Each row is a point on a landscape with many peaks, with its height.
A climber steps from a point to whichever of its 4 nearest points has the largest rise for the distance, and stops where none of them is higher. Distance is the straight distance between rows; heights are no part of it.
<404> h=426: [ 64 135 108 182 105 118 141  91 147 163 149 105 100 128 168  95 157 131
 134  91 141 144 120 120 116]
<854> h=432: [124 130 111 195 152 102 138  99 135 168 203 105  97 193 108 111 133 145
 147 107 158 127 140 128  84]
<138> h=566: [100  77 140 102 148 124 148 134 101 144 118 144 168  85 121 146 129 135
  72 140 135  88  98 141 147]
<721> h=335: [117  81 132  51 135 160 140  46 100  96 136 151 101 128  89  93 146 133
  62 150 191 114 105 143 134]
<964> h=638: [159 104 146  83 108 120 136 171 138 108  67 151 173 103 138 165 111 126
 163 159  97 133 175  94 146]
<51> h=565: [121  76 145  82 152 126 149 139 100 147 110 142 179 102 108 163 125 141
  80 159 135  81 113 145 139]
<937> h=518: [ 68 109 119 171 121 124 146 109 129 144 125 117 114  87 177 100 158 119
  94  97 130 129  99 120 143]
<68> h=521: [199 188 151 169 147 107 108 181  93  93 148 114  87 196  98 120  78 110
 145 137 149  94 125 131 133]
<798> h=592: [140  79 145  69 154 129 151 143 104 144  97 144 189 123 102 170 124 140
  94 177 130  82 133 143 131]
<313> h=419: [134  65 126 124 154 199 122  86 106 109 136 141  80  85 135 104 154 116
  46 144 136 149  88 138 119]
<92> h=303: [ 80 154 101 141  94  97 125 136 121 161 156 121 139 119 149 116 128 145
 156  81 134 126 121 145 116]
<734> h=548: [128  77 136  60 158 138 156 126  99 147 107 142 173 127  95 164 130 140
  82 174 144  79 120 149 127]
<1022> h=578: [ 90 109 127 122 112 103 147 151 108 156 119 136 164  77 149 136 127 135
 110 108 123 103 104 135 152]
<853> h=643: [144 190 122  92 106 125  94 155 146 104 130 146 146 131 111 154 104 137
 189 119  90 161 150 128 130]
<590> h=621: [128 101 141  92 113 110 144 171 114 149  96 147 180  87 137 156 111 135
 128 137 112 101 137 132 157]
<359> h=487: [ 70 123 116 182 111 127 147  93 144 150 127 107 100  99 180  93 165 117
 108  97 128 144 109 116 135]
<158> h=440: [168 205 126 139 139 111  89 162 117 114 169 122 125 171  93 126  97 141
 170 114 111 130 131 162 108]
<353> h=437: [101 105 127 192 127 157 148  97 146 138 113 106  85  91 184  92 169 105
  78 113 113 154 100 121 142]
<624> h=618: [120 151 116  97  84 110 117 170 132 142 119 143 163 102 133 147 109 141
 172 106 104 129 144 142 141]
<991> h=235: [ 99 166  97 122  96  98 114 149 126 153 157 125 143 120 139 125 118 149
 167  88 121 124 130 154 115]
<723> h=382: [108  69 132  79 149 175 132  74  99  95 142 153 104 110 102 109 146 131
  49 148 170 119  94 140 122]
<327> h=620: [170  77 152  78 147 128 146 167 115 132  67 144 183 125 121 168 117 131
 126 191 112  98 164 119 131]
<1049> h=462: [111  76 139  66 158 145 148 104  98 138 124 145 156 120  90 151 138 140
  67 162 163  82 104 148 130]
<374> h=442: [ 80 126 118 191 112 140 149  86 158 153 120  98  82 113 183  87 166 110
 110  99 127 155 116 118 134]
<564> h=637: [143 188 115  97 132 139  89 123 164  64 121 154 154 148 101 171 113 120
 193 142  92 172 140  75 132]
<1034> h=622: [135 186 117  99  96 114  99 162 137 121 145 139 149 129 118 146 106 142
 186 106 100 144 146 148 126]
<209> h=443: [ 96 127 119 195 138 132 140  67 163 167 180  93  83 181 125 108 158 139
 141 110 163 154 149 122  97]
<43> h=599: [172  77 156  88 140 123 142 165 131  98  50 142 174 124 143 159 117 119
 147 189 100 123 180  84 124]
<219> h=397: [141 116 128 190 114 163 159  96 186 160  95  73  62 117 177  86 174  95
  99 112 111 172 129 139 153]
<641> h=423: [106 126 130 196 134 142 148  60 185 166 163  86  68 183 122 109 166 135
 138 115 164 163 165 117 109]
<518> h=619: [176 222 139 137 153 116  86 155 128  88 147 132 125 173  82 138  99 126
 172 135 103 137 125 135 129]
<20> h=421: [122 142 101 185 142  97 125 109 126 165 204 110 111 186 113 107 129 145
 154 101 155 118 135 139  83]
<484> h=506: [124 128 131 189 103 159 154  79 198 166 110  68  60 143 163  88 172 105
 124 109 135 176 149 137 147]
<984> h=531: [ 74 123 116 138 100  99 139 139 117 158 129 130 149  83 160 121 129 138
 123  95 125 112 105 131 141]
<393> h=445: [100  70 137  88 161 163 136  88  98 111 137 152 128  98 106 123 147 131
  48 150 163 104  88 141 128]
<602> h=633: [159 210 127 108 140 136  86 135 155  75 129 143 144 154  87 160 105 125
 186 139  86 165 132 102 133]
<21> h=312: [ 90 151 108 123  88  96 124 153 120 159 142 131 147 101 146 127 120 143
 154  87 123 119 126 146 129]
<831> h=632: [159 212 126 111 129 127  86 146 147  83 141 138 138 154  88 151 105 128
 188 137  91 157 135 121 129]
<1006> h=358: [147 156 106 181 149  93 116 134 115 158 204 112 115 190 110 113 116 143
 151 105 147 110 134 150  86]
<1018> h=594: [116  84 141  99 135 114 151 156 101 151 104 145 182  85 127 155 120 139
 100 142 124  89 115 142 148]
<968> h=546: [ 87  87 135 124 139 118 147 136 103 143 126 143 155  76 140 134 130 134
  77 124 129  97  94 135 148]
<328> h=319: [201 172 142 174 148 102 108 181  93 108 162 114  92 198 104 114  82 113
 144 125 152  94 129 139 116]
<437> h=496: [121  78 136  58 155 139 152 109  98 138 118 142 168 127  88 159 132 137
  74 168 158  75 112 154 124]
<114> h=623: [150  82 145  82 138 121 152 164 109 146  80 141 184 103 121 169 114 135
 118 169 117  92 150 131 144]
<495> h=65: [178 179 123 165 148  95 102 162 102 126 187 110 112 192 100 115  97 133
 155 116 136 106 134 156 100]
<9> h=597: [155  77 142  66 156 136 156 148 105 149  82 139 184 132 110 169 123 137
 106 193 125  82 147 136 118]
<11> h=612: [115 104 135 101 111 107 144 167 110 148 102 143 179  81 140 151 114 137
 121 129 118  98 124 131 154]
<581> h=636: [156 204 128 109 122 121  87 154 140 100 147 137 143 149  97 149 100 137
 185 118  93 149 139 144 122]
<514> h=315: [154  75 127  56 118 166 127  42  96  93 128 147  62 123 108  58 143 132
  73 143 180 143 118 144 136]
<725> h=435: [109 125 111 201 148 114 138  77 155 169 197  99  91 192 116 112 146 143
 146 110 161 137 149 120  89]
<109> h=585: [112 169 100 147 114  97 108 138 123 155 182 118 133 156 126 115 121 148
 171  89 132 126 132 160  93]
<456> h=464: [ 67 135 103 149  99 101 137 128 124 161 142 124 135  97 160 112 137 137
 132  87 131 122 110 135 125]
<227> h=59: [138 125 130  82 111 128 103 140 170  57  80 154 165 130 136 170 115 112
 189 145 105 162 164  43 128]
<384> h=396: [162  76 120 166 147 203 136 106 133 132 119 112  70  82 158 105 169 105
  50 132 107 164  88 142 129]
<300> h=463: [ 97  95 128 175 143 155 140 102 125 131 117 120  97  80 171  98 165 108
  64 118 115 142  89 123 141]
<343> h=387: [146 196 112 120 118 111  92 157 123 128 167 127 138 154 106 134 108 148
 176 106 110 135 136 159 109]
<859> h=468: [120 123 126 193 111 157 156  83 179 157 103  76  67 124 177  85 171 101
 106 110 124 169 128 127 145]
<111> h=163: [142  99 139  88 118 117 113 141 164  51  64 154 170 134 150 162 115 105
 181 153 116 152 170  33 121]
<525> h=808: [ 96 133 124 192 109 145 153  69 184 163 128  83  67 149 167  94 172 114
 130 100 144 168 144 126 129]
<330> h=281: [ 99 160  94 157 116 101 118 122 124 165 191 111 124 158 130 112 133 148
 163  89 143 125 132 146  90]
<422> h=644: [143 137 133  81  88 120 123 169 144 116  93 153 166 102 137 161 105 133
 178 130 100 141 161 113 148]
<864> h=606: [181 219 145 149 158 116  91 154 117  79 134 128 111 180  77 136  94 116
 162 146 114 130 121 121 138]
<650> h=650: [137 163 124  85  85 118 107 167 141 123 115 150 157 112 127 155 105 138
 183 118  98 147 152 129 142]
<565> h=279: [189 195 141 160 151 107  95 172 102 106 166 118 108 192  94 123  88 124
 155 127 129 109 128 149 119]
<549> h=444: [118  90 127 177 149 174 144 103 132 130 116 113  88  81 176  97 164 101
  57 123 111 153  92 126 138]
<744> h=642: [148 145 133  76  96 127 116 162 153 100  85 156 164 112 136 165 107 129
 185 138  95 151 165  98 143]
<352> h=461: [107  79 134 151 157 180 130  98 112 118 129 135  98  78 149 107 160 113
  46 135 123 139  80 131 132]
<935> h=589: [182 220 154 162 158 115 102 163 107  76 123 122  97 188  79 129  88 106
 154 154 132 118 116 110 144]
<1005> h=540: [ 69 108 124 155 116 112 144 126 117 149 125 130 137  77 163 111 142 124
  93 101 127 117  95 121 144]
<578> h=625: [160 102 148  82 114 121 133 162 148  88  57 154 172 115 143 165 113 119
 169 164 100 139 175  70 137]
<982> h=465: [ 76 139 109 185 118 122 140  81 158 164 164  98  93 153 153 101 158 134
 145  90 153 148 133 121 102]
<953> h=635: [133 124 131  86  93 113 133 172 127 139  96 147 171  90 140 155 106 136
 155 124 107 122 146 132 153]
<54> h=587: [169 210 126 129 136 115  87 157 122 104 158 127 129 169  92 134  96 136
 183 122 105 135 131 153 120]
<513> h=334: [ 72 150 101 156 101 102 129 117 129 161 165 114 125 133 152 108 139 142
 154  81 139 128 122 141 109]
<570> h=490: [ 89  83 135 147 152 144 141 115 106 128 127 136 125  74 149 112 150 119
  57 125 130 120  79 126 140]
<903> h=390: [132 108 124 191 124 168 151  99 162 148 100  89  73  98 180  90 174  95
  78 114 107 161 108 130 144]
<58> h=641: [146 177 124  87 104 132  98 153 156  89 114 153 153 128 115 161 108 132
 195 127  92 165 156 105 136]
<545> h=699: [193 188 159 166 140 114 109 184  92  86 130 120  75 200 100 125  74  94
 142 141 165  97 127 117 145]
<890> h=556: [165  80 157  91 133 116 132 161 143  77  48 146 167 125 148 154 118 111
 162 177 114 134 178  60 121]
<651> h=240: [119 177 103 121  94 106 104 150 126 143 162 128 142 137 125 131 111 148
 176  89 114 131 139 159 113]
<616> h=478: [116 168 110 107  89 108 110 159 127 141 144 135 151 116 130 137 111 143
 176  98 109 135 135 154 126]
<93> h=530: [ 91  75 142 111 158 139 142 116  98 131 126 147 148  82 119 135 135 132
  56 138 143  97  86 136 139]
<573> h=517: [ 79 136 113 189 115 130 143  74 166 165 154  94  79 151 158  95 163 129
 144  97 152 158 140 120 113]
<587> h=436: [137 126 137 179  99 163 158  72 212 168 111  59  56 149 148  95 166 108
 124 107 146 180 162 146 148]
<187> h=631: [157  93 149  85 120 119 144 171 123 129  71 148 183 101 135 165 111 133
 138 163 103 108 160 117 147]
<48> h=383: [147  62 119 105 139 209 120  77 102 101 140 144  64  97 125  91 153 121
  51 144 150 149 100 141 120]
<447> h=420: [100 142 101 184 131 107 132  96 140 168 195 104 103 175 125 110 143 143
 153  96 150 132 137 135  84]
<786> h=614: [140  82 146  81 138 122 151 158 105 145  90 143 184 101 114 168 117 138
 105 164 121  85 134 140 142]
<471> h=244: [176 151 121 185 152  87 115 157 105 141 194 112 106 201 102 111  97 134
 143 114 151  99 135 143  95]
<74> h=418: [110  69 132 115 156 179 128  86 101 107 136 144 106  91 127 111 155 120
  39 143 146 126  84 139 128]
<391> h=333: [154  74 154  95 142 110 123 149 147  62  43 146 164 138 155 148 121  99
 157 181 122 137 174  35 101]
<531> h=331: [134  80 126  59 131 169 129  50  98  94 136 150  83 123 101  80 144 132
  64 149 185 131 111 146 129]
<314> h=598: [174 227 144 152 163 117  95 143 120  63 120 129 115 183  71 143  95 109
 162 160 120 129 109  98 148]
<918> h=384: [105  75 135  67 154 156 141  80  99 117 136 149 135 118  93 129 142 135
  55 155 170  99  96 144 126]
<72> h=626: [121 116 132  94  97 103 138 172 120 148  99 148 175  84 140 150 108 141
 145 123 109 110 135 131 155]

For each start below, name the point where the climber stops.
<20> -> <525>
<968> -> <650>
<514> -> <650>
<447> -> <525>
<890> -> <650>
<437> -> <650>

Call two points neighbours if one is among the 4 nearest of the other. Go from one point of each pair to the other, from neighbour to neighbour, staying as high as possible. Name the lowest point that can't be avoided.
<545> and <650> -> <935>
<109> and <525> -> <92>
<525> and <650> -> <374>
